Each row is a point on a tangle of strands that fork, close into loops and nearly touch. The rows are in no order.
Points whose rows are less than 83.4 apart are linked; no others are. Some points are linked to none.
zagar: [ 21   9  15  -3  11 -46   5  35  12 -24 -35 -44 -17  20 -40 -23  23  25
 -40  -7 -31 -17  -6  -4]
vob: [-10  28  15  14  36  -6  12  33 -26 -26   7 -12 -58  -4  -6  22 -17 -14
  -8 -13  38  34   6  14]
meda: [ -6  19  -4  -5  33 -37  31  30  21   3  16  16 -18   6  -5  16  10 -33
 -23 -20 -32 -17  14 -15]
fivi: [  4  -4  -8 -20 -17 -25  25  -1  26  34   9   5   4  22   3  -6  32   0
 -30 -15 -55 -31  22 -23]
nukup: [  2  21  11  45  20  -5   1   5 -16  13  23  33  -2  28  -1   6 -21  -1
  24  11  47  29 -38  13]
vovuf: [-38   4  -3   2 -44  32  28 -27  17 -17  -3  -7  50  -4  34 -16 -17  48
  30  35   6 -17   6  -8]
rodiz: [-11  -2  47 -33 -16 -18  41 -15 -19  18 -17   8 -36   9   0 -15 -21 -15
 -25 -10  33  10  29  23]
teme: [ 20 -25  25 -21 -22  30 -48 -29  24 -11 -18 -34  20 -30  13  16   5  36
   7  31  14  20   2 -14]
gis: [-33   8   7 -19 -29  36  22 -35 -30   9 -22 -16 -11   5  12  -7 -28   4
  42  20  37  34 -13   7]
mibi: [-48   8  24 -12 -22  33  33 -21 -12   7  -8  -8  10  -7  26   4 -38  18
  42  42  42  27   1   7]
kes: [ 48 -20   6   0 -12  11 -41 -34 -22  30 -24   8   7  14 -15  -2  20 -19
  18 -14   4  17 -43   4]
nol: [ 23 -18  -2 -30  -9   7 -54 -13  29  -1 -60 -33  20 -24 -26  -5  12   5
  14  26 -42 -27 -20   8]
peg: [-21 -13  35 -18 -35   7  34  -7 -17  14  -3  14 -11  -6  15 -25 -30  11
  -4   0  48   3  28  33]
Sosas: [  5 -12  -5  15  24   9 -16   5 -29 -49   6 -49  -2 -51 -33   0 -24   3
 -15 -23  22  13  12   5]
Geg: [ 40 -17 -25  19  35  31 -76  16  -1   2   7   8  -7 -50 -17  34  12 -19
  19 -17  -4  14 -18   3]
Fumit: [ -6  -9 -35  38   3  15 -18 -16 -16 -13  40   3  27 -10 -10 -17  -1 -13
 -33 -15 -14  -1  44 -18]
Movem: [-13  16 -32  44  27   5   2   2 -11 -45  20 -22  16  -4  -3  -5  -6  26
  16   4  -6 -14 -14  -4]
zume: [-27 -21  26 -36 -27   6  23  13  37  41  12  56  12  -4  46   6 -16   9
  15  16   6 -27  13  14]
Metu: [-24   5 -16   1  49   4   3  65  25 -19  31  14 -33 -15  23  41  -4  -5
   8 -11  -4 -10   6   2]
lig: [-11 -17 -19  -1  -4  26 -14 -14 -15 -50  -6 -69   0  -4   0   4  15  25
 -18  -3  -2  26  18 -37]
zotu: [ 24  -2  43  12  13 -18 -10  10 -35   7 -10  -3 -45  30 -16  -1  -5 -11
 -13 -17  57  57 -20  21]
vozof: [  0  14 -25  20  10  12  16   7 -27 -50 -14 -30  -4   9 -14 -27   2  30
  15  -5  12 -18 -16  13]
rit: [-37  -1  16 -47  -2   1  46  10  -5 -18 -40 -38 -34  -4   2  -4  -3 -11
   3   1   3  -5  21   7]
gonib: [ -7  17  23  42  23 -37   2  14  25 -36  29 -11  32 -24 -20   6 -21  33
  -6  16 -22 -19  -3   3]
Nelo: [  8  -1 -13  37  26 -11  10   7 -20 -24  53  15   1 -29 -20 -29  -9 -19
 -43 -24  14  -9  55  30]
mubof: [-13   7   4 -15  15  -5   3  -3 -22 -33 -48 -30  -3 -51 -38   0 -38 -28
  21 -11  -3   7 -26  18]
Kigem: [ -1 -14 -14 -13  16  18  -9  47 -22 -10 -38 -15 -39  15 -11  -3   5   4
  22 -18  21   7 -33  13]
rezaf: [-33  13 -15  20 -11  15  -1 -19  -3  -9  14 -29  -2  59  40  12  18  23
   0  29  -2  51  26 -50]
lolef: [ -7 -16  -9  18  -3  -7   9   3  19 -42  38 -26  26 -22   1 -20   4  30
 -52  -4 -15 -31  60 -11]
ribin: [-18 -17   4  14 -44  41  -8 -33 -24  27  25  27   5  28  33 -12  -6 -10
 -17   8  34  43  50 -12]
Furu: [ -8  -7 -21 -18  -8   8   3 -42  11  28  13  16  27 -44  10  -1   1 -34
   1  -1 -37 -24  23   1]
rif: [  5  47  21 -16   6 -23  24  27 -33 -36  18   0 -36  36  11 -30  23  24
  -8  25  38 -18   8  39]
mukip: [ 10 -13 -22  -4  18  -4 -19  28  17 -24 -29  -9  30 -44 -35 -11 -10  -5
  23  -2 -40 -49 -28  23]
Zamup: [-10  27  -4  -3  12  12  -4  -5 -12   6 -35  15   3 -10  -1  21 -28 -20
  66  26  -2   0 -64  20]
Doruz: [ 12 -33 -18  -8   0  24 -29  15  21  25  38  36   5 -21  26  11  10   7
 -17 -30  -6 -22  18  -5]
peve: [-12 -10 -44 -16 -10  34   5   3  -5   9   1   5  11  -5  22  -2  18  -1
  25 -17 -16 -32  -6  -5]
fudis: [ -5  -3   4  11 -29   8   4 -15  10 -10  -5 -29  25  36  20  -7   6  51
  10  20  12  18 -12 -22]
disen: [ 18  -2  15  44 -31  22 -24 -68 -21  32  23  18  44  35  15 -12   7 -14
   9  26  15  50   4 -23]
Vib: [ -5 -17  -1  20   4  21 -11  12 -20 -47  28 -31   1 -48 -10 -10 -24  20
 -19 -19  44  12  29  18]
bef: [  0  18   2 -31 -12  -2  41  37 -15 -25   7  13 -38  31  24 -32  32  20
 -10   5  23 -41  22  39]
Fos: [  2  32  28 -20  25 -39  26  15  -4 -11 -28  -3 -43  17 -21  27 -20 -38
 -20  -9   1  32  -6  -5]
Zizus: [-51   3  35 -41 -17   8  34  -6  12   1 -25 -12   1 -21  29  13 -40  13
  39  41   9   3   0   9]
beg: [-24  21  -2  49   4  23  11   2  -8 -31  43  17  19   9  29  -8 -16  39
   3  37  40  19  26   9]
pedus: [-32 -29  19 -46   1  17   2  23  33   9  24  14  -7 -40  39  32 -10  -8
  -4   0   1 -12  44   2]
zabap: [-21  -6  32 -32 -14 -15  18  21  21 -12 -60 -21   5 -13 -13 -18 -25  15
  19  24 -13 -28  -9  23]
ruz: [ -5   7 -13 -49 -21   5  36 -33 -18  28 -45  -4 -16 -11 -17 -14   5 -55
   4 -17 -22   4  -5  -5]
Siled: [  8 -27   4 -35 -44 -13  20  13  13  -4 -21 -13  11  11   2 -39  28  44
 -33 -22 -18 -47  20   4]
Fon: [  5  -3 -12 -23  23  -8  -7  20  -2 -21 -55 -16  11 -43 -50 -14 -27 -32
  14  -8 -18 -21 -33  26]
nevav: [-25 -27  13 -45   5  11  11  55  37   0   3  11 -24  -5  42  13   7  20
  -5  -4   9 -22  25   6]
lafi: [ 14  -5  41  22 -10 -22 -31 -17  36  29  48  33  39 -17  -1  15 -20  21
 -14  17   0   4   7   1]
nifi: [-25   3   2 -59 -21  12  41 -36  -7  28 -33  -4 -12 -33   5  11  -7 -60
  10  -5 -26  -4  23  -2]
Dopom: [  7  22  -9  15  -2 -14  -3 -13   4  16 -16 -15   9  62   7   5  31  14
  37  26 -25   9 -57 -32]
puli: [ 13  25 -48  66  30  -7 -21 -14  -4   8  47  18  26  28 -11  12  12 -11
  -3   1 -34  -5 -23 -27]
Popim: [-13   9  40  -5  29 -35 -16   8  44  -9  17  16  14 -64  -1  40 -44 -18
  -6  10 -16  -9  13   0]
paz: [  9  28  33   3  13 -59  19  -1  -6   2 -34  10 -19  17 -33  13 -26 -28
  -7   3   3  23 -25   1]
vuno: [-26   5 -10 -21  48  -4  -6  47  30   1  16   2 -26 -18  26  55  -1 -27
   8  -6 -18  -3   9 -21]
gome: [-41 -21  27 -32  -9   5  36  18  36  20  20  39  10 -33  38  10 -19  -1
  17   6  -1 -43  33  19]
kopo: [ -6  -4 -37  26   1  31 -15 -16 -35  -5  31   1   2 -16  -1  -3 -12 -25
  -6 -21   9  17  26  -6]
pil: [ -6  17 -20   2  31   0   9  32  -9  -7  -9  34 -16 -22  -7  24 -25 -43
  40 -18   1 -13 -35  25]
bipu: [ 30 -15 -43  21  15  35 -45   3  -4  -3  14  -7  17   2   5  10  25  17
  25 -11 -10  -2 -41 -17]
zum: [-39   1  14 -47   4   6  34  13 -16   0 -29 -23 -51 -15   7  16 -14 -32
   4 -11  17  18  16   5]
lut: [ -2  26 -29  18   9  -5   9 -23 -18   4 -22 -29 -10  57  -1   9  19  -3
  32   7 -23  18 -52 -30]
boba: [  3  15  19   7  10   1  15  17 -42 -21  -4  -6 -53  17 -11 -11  -9   4
   2  -1  64  29   3  23]
masim: [  2   4  20   4  19 -28 -40  -4  39   0  27  -6  10 -48   3  40 -10  -6
 -20  15 -35  -6  18 -22]
gupez: [ -5 -26 -41 -19  -9  62 -33  16 -13  -8   9  -8  -4 -66  11  20   3 -10
  32 -23  13  -7   8  10]
nevok: [-27  47 -21   3  19 -22  57  -9   0 -10 -16   8  -4  19  -7   8  -8 -45
  18  -3 -38 -24 -17  -8]
fiba: [-41  30 -18  17   8  23  34 -12 -19 -28 -15 -24  12  -3   8   0 -27  11
  63  30  10   7 -27  -1]
regoz: [  4 -23 -31  -7 -13  27 -21 -20  18  29  37  36  27 -28  24   6  10  -9
  -6 -12 -19 -36  33  -6]
dakes: [  4  39  16  -4  12   1  19  19 -46 -44   9 -16 -45  20   5 -18   8  22
   6  22  59  12  -2  34]
lat: [ -3   2  -8   8  18   7 -32 -19   9  23  33   3  -4   0  21  41   6 -14
 -12   6 -16  22  18 -33]
soton: [  6   6 -12 -14  24 -26  34  31  -3 -37 -32   0  -5 -38 -44 -18 -11 -33
  -4 -26 -17 -31 -10  33]
tezil: [ 16   3 -47  17  23 -10  -8   8   4 -21  23 -24  15 -14 -18   1  22   2
 -22 -23 -49 -27  -4 -29]
salum: [  7  37 -13   2  17 -11  25   5 -38 -40 -25 -33 -34  28 -22 -30  19  13
   6   1   6 -12 -22  14]
sife: [-34   9  10 -28   3  -3  47  -8 -17  -7 -13  -8 -35 -32 -10   9 -31 -67
 -10 -27  13  15  39  15]
dul: [ 14  -8 -28  -5  -9  13  11  28  -9 -37 -37 -15   5   9  -8 -39  19  47
  17 -10   2 -45 -28  23]
Patos: [ 26   4 -35  22  30 -25   5  13  -3 -17  26 -11   1  -1 -32 -16  28   0
 -48 -30 -30 -23  16 -13]
guvot: [ 13  -3  37  25  -4 -23 -28  11  56  28  39  27  40   6  15  23   1  44
   8  37   2  15  -8 -12]
fafal: [ -4  23  -9   8  37  -9  13  43  -5 -28 -19 -24 -40  44   6  13  18  38
  33  19  21  25 -37   2]
fabe: [ -5   4 -16 -15  31  14 -27  13  11  18  27   1 -35 -14  21  55   8 -34
  -2 -10 -18  20  15 -31]
dez: [ 27  -8 -13   0  33 -14 -57  48  44  -7 -13  -4   4  -4 -22  16  13   2
   1   4 -47 -31 -24  -9]
pere: [  2 -20  28   1 -25   9  16 -22 -28  -4   0   1   1  -3   0 -30 -27  23
 -13  -4  55  12   3  30]
mazin: [ -5 -28 -14  23 -15  42 -30  -2   0 -37  39 -17  33 -52  12   3 -20  28
  -7 -14  31   2  29   1]
sodag: [ 11  -8 -33  -8  -7  -6  13  -2  -2  39  19  24  -7  42   0 -16  44 -12
 -38 -32 -36 -25  13 -25]
Dozu: [ 16  40   7  37  17 -46  14 -13 -13  -8 -10  17   7  15 -38  -1 -26 -17
   9   0   1  10 -44  10]
Zor: [ -8  26 -12  11  27 -29  49   9  -7 -35   2   9  -7 -25 -30 -14 -19 -41
  -7 -15  -5 -20   3  33]
megor: [ 16 -17  17 -27  16   5 -43  -5 -16  -6 -26 -38 -25 -35 -29  25  -3 -25
 -12 -19   6  39   2 -11]
san: [  0   4 -33  45  17  16 -22  -9   6 -31  37 -15  47 -25  -2   7 -10  28
  10  19 -20 -17 -14 -14]
gete: [ 83 -31   0  13  -9  20 -65 -37   0  38  -9  13  15  15  -7  -4  46 -15
   5 -15   3  12 -35 -12]
rofor: [ 10   1 -32  18   5   2  13   5 -15  17  19  11 -19  46   1 -13  25  -5
 -21 -22 -10 -12   9 -17]
Morok: [ 43 -24 -14 -21   4 -18 -20   0  -8  37 -12   4 -17   1 -34  -9  34 -28
 -47 -40 -25   2  -4 -14]
mani: [-20   4 -11  -5 -27  15   7 -23   5  11  -7 -17  11  56  44   6  24  32
  21  25  14  38 -10 -36]
mun: [  6 -10  11 -23 -19  19 -16 -38   0  60   5  28 -22  21  29  25   9 -29
  13   5  10  34  -1 -15]
Nefo: [ 13   2 -20 -35  -3   8  21 -15 -35  13 -45  -7 -21 -27 -40  -7  -2 -64
  -8 -38  -3  18 -17   2]
mukam: [ 10 -10  59 -17 -41 -27  -7 -14  30  41 -18  17  19  41  13  -2   5  29
   9  30   4  18 -30  -2]
raka: [-12  -8  -1   9  27 -14  17  39  25 -41  39 -13  -5 -25   6   3   8  14
 -34 -15 -12 -34  46   9]
tig: [ -1 -15 -12  10  -6  51  -3  40   5  -5  19  35  14 -10  23   0  -8  41
  18  -8  59   1 -14  26]
luk: [-26   4   8  45 -19  24   1 -22  -6 -33  22 -11  33  18  20 -14 -11  43
   0  44  41  45  29 -15]
boni: [ 16 -14  -7 -34  -8  11 -30 -22   6   2 -47 -31   6 -45 -24   1   7 -12
   4   0 -30 -11  -3  -1]
pobor: [ -1 -38  17 -49 -19   9 -25  32  36  14 -46 -10  -3  -4  14  -1   7  17
   2  15 -13 -15   4   2]
Sur: [  4 -15  26 -29  -8 -21   4  25   9  26 -35  -3 -33  32   2   2   8  -1
 -19  -7   1  12  -6  -5]
sirez: [ 47 -20 -16  15   4  36 -62  -5  12   6 -11   2  26   2  11  18  28  19
  41  15   8  14 -50 -12]
togu: [ 29 -16 -39  26  27  29 -48  21 -24 -13  16  -2   1 -15 -15  11   9   4
  14 -31  13   7 -36   0]
Zikap: [ 38  -5   5  17  -5 -15 -32  -8  14   5 -38 -18  31  27 -34 -16  18  14
  20  12 -36 -16 -56  -2]
Voti: [ -8  11  45 -11 -16 -42  40 -17   0  11  -1   5 -13   9 -19 -22 -18  -3
 -34   0   3  -2  29  16]
Zus: [ -6  -2  38  -4 -20 -32  24  -3  12   4   5 -11  -4  15   3 -21  -6  28
 -35   9   8 -10  27   6]
botek: [  5   9   4   9  13 -22 -33 -24  38  22  40  -4  10   0  14  36  17  -6
 -28  14 -48   5  27 -42]
Kune: [ 25   9  -3   9  11 -37  16  22  -6 -22  -9 -21 -10  11 -43 -28  24  16
 -42 -19 -19 -17  -2   7]
lok: [  2  -1   0  -3  27  13 -12  59  -5 -32 -35 -27 -42  32  -4   7  13  37
  28  10  34  25 -34  11]
sapar: [-19   3  -3  10 -20  39  18  24 -32  -3  34  30 -33  19  33 -19  -4  -2
 -12  -6  61  13  53  30]
Lelav: [ -4  -4 -24  39  -1   6  -2  -9 -13 -36  31 -16  10   4  -1 -28  10  15
 -44  -4   1  -5  54 -10]
Gif: [ 13 -42 -41 -15  -7  51 -27  31 -19  -4  -1   3 -12 -47  -4   2  10 -16
  16 -43  17 -11   5  23]
visez: [ -4 -33  15 -51 -15   4  -2  40  18  15 -23  -3 -24  12  27   1  11  20
 -17 -17   8  -4  14  -2]
mozav: [-25 -12   2  12 -28  50   3 -12 -38  18  30  28 -16   9  25 -11 -20 -17
  -8  -2  62  47  51   9]
Fodi: [  7  -3  -2  50 -28  -1  -2 -41 -38  29  26  41  22  41  -8 -39  -4 -16
 -27  -7  15  18  28  -1]
saf: [-42  17  -8   9 -21  35  23 -32  -4 -15  -1 -15  37  -8  25  -3 -26  27
  43  43   9   3  -9  -8]
bodi: [  1  50  -7  39  29 -38  15 -16 -16 -31   4  15   2  -4 -33  19 -41 -44
  -2  -3  -5  17 -20   1]
kupi: [  2   3   1 -22 -13   8  -1 -45 -13  58   5  27 -16   9   6  15   1 -56
  -9  -6  -4  21  13 -11]
rekel: [ 38  10  23  24 -16 -33 -19 -24  14  17 -30 -20  30  46 -18  -5  24  11
  23  18 -32   5 -56 -15]
dol: [-10  18  23  -9  30 -27   7  22  -4 -10  -3   4 -44 -11  -9  41 -26 -38
 -19 -18  20  36   5  -4]
Belo: [ 10  15 -17  49   6 -11   7 -19 -39  10  33  35   6  20 -24 -27 -11 -24
 -22 -16  21   5   9  19]
vik: [ 16  -3 -32 -22  14  14 -18 -32 -10 -13 -23 -42   1 -50 -29   4  10 -35
  -1 -19 -41   2  -8 -15]
Poge: [-16   7   4   0  24 -28   3  17  15  -9   8 -28 -19  22  11  27  10  15
 -11   4 -14  13   1 -35]
gelif: [-20 -11   4  -1 -25  19   1 -17  12  17  32  14  17   1  33  -1 -13  21
  -5  12  10   0  17 -11]
Fof: [-13 -34  23 -52 -20   1   9  30  21   5 -51  -2   6 -15  -4 -24 -11   9
   6   5  -8 -34  -1  29]
Giv: [  7 -21 -27 -24   5  16   7  54 -16 -21 -48 -15 -23  11 -14 -27  22  12
  16 -21  -4 -36 -28  24]
zanak: [  6   5  42   1 -17 -50  15  18  41   1   8 -22   0  35  -8 -10  18  55
 -40   9 -25 -11  30  -6]
Zeg: [-44   3  10 -15 -41  10  57 -10  19 -13  -9  -6  22  11  42 -26 -10  40
  22  35   5 -28  22  11]
punuf: [ 23   0 -10   1  35 -30 -35  37  24  21   7  37  -4   6 -10  19  11 -18
 -15 -12 -36 -25 -23  -7]
Nir: [-12  38 -13  39  37 -30  26   6  -9 -36  19   5  -8 -10 -23  10 -23 -46
 -13  -8  -4  -2  12   2]
sadu: [  7   7  11 -31  -5 -23  23  19 -10  23 -49   1 -41  49  -5  -8  15  -5
   2  -8  -3   5 -27  -1]
Dek: [ -8   9  -9 -24  -8  -4  29 -19 -19  47   7  30 -25   7  -1  -3  -3 -63
 -33 -25  -8  12  27 -10]
visat: [-20  23  12 -26   7  -7  19 -15 -10 -18 -50 -15  -7 -32 -18  16 -35 -39
  27   4 -16  11 -21   5]
fodim: [ 36 -30  22   0  21  -9 -65   2  11   9  15  10  -3 -40 -18  17  -1 -15
 -36 -19   4  22   7   1]
Vesu: [-16   6 -12 -37  11   4  56  35  -7 -13  -1   7 -38   6  18 -18  27 -12
   7 -20  11 -38  27  32]
tode: [  6  15 -22   4  24  20 -19   8 -16  15 -26  28  -9  -6 -12  20 -21 -34
  56  -2   5   8 -58  17]
rem: [ 73 -36  -6  23  -8  30 -66 -21  25  18 -21  -1  37  13  11   1  55  21
  23   7   1   6 -43  -9]
Bek: [ 13 -14 -15   2  28  -8 -31  41  17  24  29  38 -11   5  10  25  12  -4
 -10 -24 -17 -13  -6  -9]
Bir: [  2 -16  35 -24 -32   6 -16 -49   8  52   3   8  -8  26  31  21  10  -5
  -5  22  16  43  14 -24]
temi: [-15  13  13   1  27 -39  20  29  17 -18  19  -9 -20   2   5  14   3   4
 -26   1 -19 -17  23 -13]
niser: [-11  -2  43 -17   3 -30  -1   9  26  10  -7  25  15 -41  -4  19 -39 -18
  -1  10  -8 -12   3  17]
toru: [-21  22  -2   2  20  12  19  19 -12 -21 -34 -11  -1  -2   0   4 -26  11
  61  23  19   8 -46  13]
bez: [ 28 -22  11  20  -3  -1 -30 -14 -15  16   5   7  15   1 -15  -4   1   6
  -2  -9  12   9 -21   2]
Koni: [ 17  34  -5 -13   8 -25  32  15 -35 -14 -40 -20 -52  50 -21 -28  26   0
  -8  -4   6   0 -28  16]
losul: [-20   5  -6 -22 -22  38   8 -31 -31  26 -34  -5 -18  16  15   3  -6  -3
  56   9  15  25 -33  -5]
potal: [-59 -11 -11 -27 -16  37  55  -2 -10  -6  -6  -8 -14 -21  23   0  -9 -39
  23  -5   1 -10  46  16]
Pemit: [-47   6  22 -31 -25   3  51   0  17   7 -25 -11   2  17  36  -3  -8  33
  34  32   1 -16  -6  -5]
Bareb: [ -6  15 -13  18  12  18 -21 -54   5  -9   8  -1  34 -69  -5  18 -28 -11
  39  21 -24 -19 -11   3]
nofu: [ 10   8 -17   4 -23 -10  40 -11 -28  24 -27   7  -1  48  -9 -41  24   7
   4 -12 -11 -33 -31   8]
gaki: [  2   3 -19 -10  31  -1  -4  36   2  21   4  50 -11 -30  -9  18 -13 -50
  13 -32 -15 -20 -15  23]
vagef: [ -8 -11  -4  -8   4   3   3 -20 -26 -21  -3 -31  -1 -51 -28 -10 -23 -24
 -24 -23   0  10  29   1]
pov: [  8  11  22   0   3 -53   0  32  44 -11 -16 -34   9  25 -19   0  16  39
 -20   6 -56 -18  -3 -15]
nika: [  8  15 -11  27  10 -14  -3  34   0 -19  50  17 -27  43  25  -8  34  35
 -37  -4  21  -9  22   0]
ruga: [-20  24   9  36  -1   8  -8 -60  -8  -4  20   6  42 -38  -7  13 -41 -20
  25  34  -7   9   3  -5]
bibit: [-18 -22 -20 -16  -9  56 -24   7  -6 -29  16 -32  16 -67  16  16  -7  11
  15 -11  13  -1  27  -1]
Kilen: [ -1 -19  17 -19 -41  -3  12  18  37  42   7  49  17  27  35 -11   4  38
   5  13   2 -31  -6   8]
lek: [ 12 -17  41  -9 -29   2 -19   3  39  52  -4  41  32  37  35  10  21  39
  30  37  30  32 -31  -2]
zav: [-17   9  26  -7 -12 -16   6  -5  16 -11 -32 -34  13   2  -5   1 -14  24
  19  27 -29 -10 -22  -8]
ruko: [-16   8  26 -43  -3 -30  25  -6  11  -3 -43  13   6 -36 -13  17 -37 -43
  13   3 -15  -6  -5  18]
Git: [ 12 -27  -1 -32 -30 -10   4  -1  21  20  -5  -6  16  -4  -6 -19  24  13
 -27 -14 -41 -38  18 -13]
lapal: [ 10   5   4  48  16 -23  -1  -7 -21  -3  49  37   7  -6 -22 -20 -28  -9
 -32 -22  20   2  22  21]
Fefo: [ 29 -12  20  40 -34   2 -30 -70  -7  33  30  14  53  13   1 -11   2   0
 -12  18  10  24   8 -17]
Sog: [ 51 -20 -19  14  28   9 -66  -7  -2  10  22  13  -4 -50 -27  22  11 -26
 -17 -32  -8   6  -5   1]
sufo: [ 10   7 -23  19  11   6  -8  14 -19 -12  26  -4 -29  50  13  -1  30  14
 -23 -13  18  18  13 -16]
dega: [ 18 -13  12  30   8  -8 -32  44  38 -31  -2 -17  30  21  -5  -6  15  74
  -5  18  -1  -9 -31  -2]
rep: [ -3  -5 -34  39 -12  42   0  -3 -33 -18  29  11   6   4   8 -20  -5   7
   2 -12  46  10  17  11]
laki: [-23  45 -23  14   0 -15  36 -25 -14   1 -20  -6  -6  34  -2  10  -4 -29
  31  10 -25   1 -28 -16]
masul: [-16  -1  -6 -49 -17   4  21 -43  13  25  -8   3   5 -47   6   9   3 -50
  -1  -4 -37 -22  42  -8]
kog: [  4  30 -24  48  17 -18  -5  -8  14  17  39  26  19  40  11  11  14   5
   8  12 -34 -14 -21 -29]
vimun: [ 16 -25  23  13 -34  19  -5 -17 -23 -21 -10 -24  15   9  -8 -35 -12  45
  -3   0  54  20  -7  12]
Mome: [ -6  11  -3 -27  11 -18  55   5 -20  -8  -9  -1 -40 -21 -23 -15  -5 -64
 -32 -33   9  13  38  10]
Teriv: [  4   7   8  25  -9  -9 -23 -13  52  30  39  20  42  15  32  30  11  34
  22  44 -17   8  -9 -26]
mil: [ -8  -1  14  54 -30  21  -7 -53 -28  -6  16  -2  36  39  14 -20  -9  12
   1  33  40  51   9 -18]
gasor: [-21  22  34  10 -10 -31  14 -35   2  -3 -24 -29  19  -2 -14   6 -36   8
  14  27 -17  14 -15 -10]
zeme: [ -6  14   2   8  20 -23   0  26  10  -3   1 -22 -26  48  19  23  19  36
  16  20  14  34 -22 -30]
tup: [ -5  16 -21  39  13 -22  10  18  20   1  43  32  23  22  10  -6   7  18
  -8   2 -23 -33   4  -4]
fov: [ -2  -6  49 -24 -50 -11   7 -43  11  51 -13   5   8  38  27   6   2   7
   5  29   9  27  -1 -17]
zeko: [ 18 -15 -25  10  32  -3 -46  37  29 -25  -1 -11  30 -32 -24  11   5  19
   9   6 -39 -31 -29  -1]
mem: [  9  -1 -27  -5  20  -4 -14 -25 -10 -11   5 -25   2 -50 -30   9  -4 -41
 -30 -23 -27   9  19 -18]
tago: [  1  12 -10  36   3 -10   6  24  22 -10  52  25   9  36  25  -8  20  41
 -26   9   7 -21  19  -4]
vul: [  1 -14  20  -6 -28  11   1  11  31  43  18  57  27  38  39   4  14  40
  12  17  36   6 -19   8]
sasa: [ 19 -13  37  35 -36 -16 -31 -53  17  28  44  11  49  -7  -6  -7  -9  15
 -28  17  -7  12  21 -12]
vas: [  3   2   0 -17   0 -12  39  -2 -29  21  12  16 -44  13 -16 -31  10 -46
 -60 -32  11   7  43   5]
mipek: [ 10  20 -13  33  14 -12 -27 -11  38  28  35  29  25  22  26  37  21  18
  28  33 -36  -6 -22 -25]
Bebi: [ -7  31  24  29   0 -15  -7 -60   6   0   4 -13  41 -22  -5  22 -36   0
  28  40  -8  20 -22 -16]
Leve: [-13  20 -17  34  -1  27  13  15 -17 -26  40  23 -13  19  25 -17  -5  24
   0  13  47   6  26  22]
sove: [ 17 -32  10 -54 -44  18 -18 -32  11  47 -54  12   2   4   7 -18  22   1
   9   5 -21 -21  -9  10]
giguk: [  0   1 -14  18  13  28 -25 -14  10 -12   8  -5  30 -47  -1  20 -18  17
  36  18  -5 -10 -21   0]
Dil: [-33 -11 -24 -36   1  24  51  24  -9  -7  -4   3 -29 -17  12 -10  13 -36
  14 -31   4 -31  30  24]
Kudo: [ 32 -18  -6  -2  -5   8 -58  -1  40   1 -44 -23  34   4 -19 -11  26  27
  27  36 -35 -32 -36   4]
sagov: [-18 -10  13  30 -40  17   7 -48 -39  28  14  28  14  23   4 -34 -14 -24
 -25   3  16  32  49  -6]
pob: [ 34   3  23  11  23 -16 -25  -2 -35  12 -11   1 -29  21 -28  16  -8 -39
 -11 -29  28  56 -32  -2]
Lutof: [ 26 -25  -7 -39   1 -10 -20   4   2  41  -1  25 -19 -23 -13   5  12 -45
 -37 -43 -16  -3  15   1]
vel: [ 13 -18  -7 -20 -27  -2  13  32   6 -31 -28 -20   4  18  -3 -47  36  53
 -25 -21  -8 -53   5  18]
Rel: [ 19 -15 -28 -25  12  -9  -8  10   9  35   6  55   3 -45 -13   5   3 -56
 -16 -40 -22 -22  -2  22]
ver: [ -4  -3  17  -4 -24  -7  12   3  19 -26 -27 -46  18  25  12  -9  10  61
   7  24  -6  -3 -15 -15]
Sagum: [ 42  16  -4   5  -1 -26  16   9 -25 -22  -4 -20 -29  48 -27 -46  44  26
 -51 -19   2 -22   4  10]
doga: [ 34 -22  21  10   5 -14 -30 -17 -13  14  20   2   4 -10 -28  -1  -6 -10
 -43 -26  18  23   7  -1]

A piece is two or more points that can be reached from each other along the links. Count, over all rows, the pieces, the separate loops (a circle has one, a figure eight two, a Y none), the forks (points with three links) and the tips (points with one).
pieces | 6
loops | 4
forks | 12
tips | 16

How many points has the smallest loop of links through each point below? Write 0 if it is on no loop.
pobor | 17
Geg | 11
Zizus | 6
dol | 0

A fork is a point with three links, a tip a point with one. Leave the first point through the second and follow the links. Name the first fork or tip that comes.
Zor, Nir | boba
vob, dol | Fon
Morok, Lutof | saf
kupi, Dek | rit
fivi, sodag | kog

Name the points in between on the shortest way along the links from the first point to the second, in order.
Koni, kupi | sadu > Sur > visez > nevav > pedus > gome > zume > Kilen > vul > lek > mukam > fov > Bir > mun
pob, punuf | zotu > boba > vob > dol > Fos > paz > Dozu > bodi > Nir > Zor > soton > Fon > mukip > zeko > dez
sodag, sasa | rofor > sufo > nika > tago > tup > kog > mipek > Teriv > guvot > lafi
mipek, san | kog > tup > tago > nika > sufo > rofor > sodag > fivi > Git > Siled > vel > dul > vozof > Movem
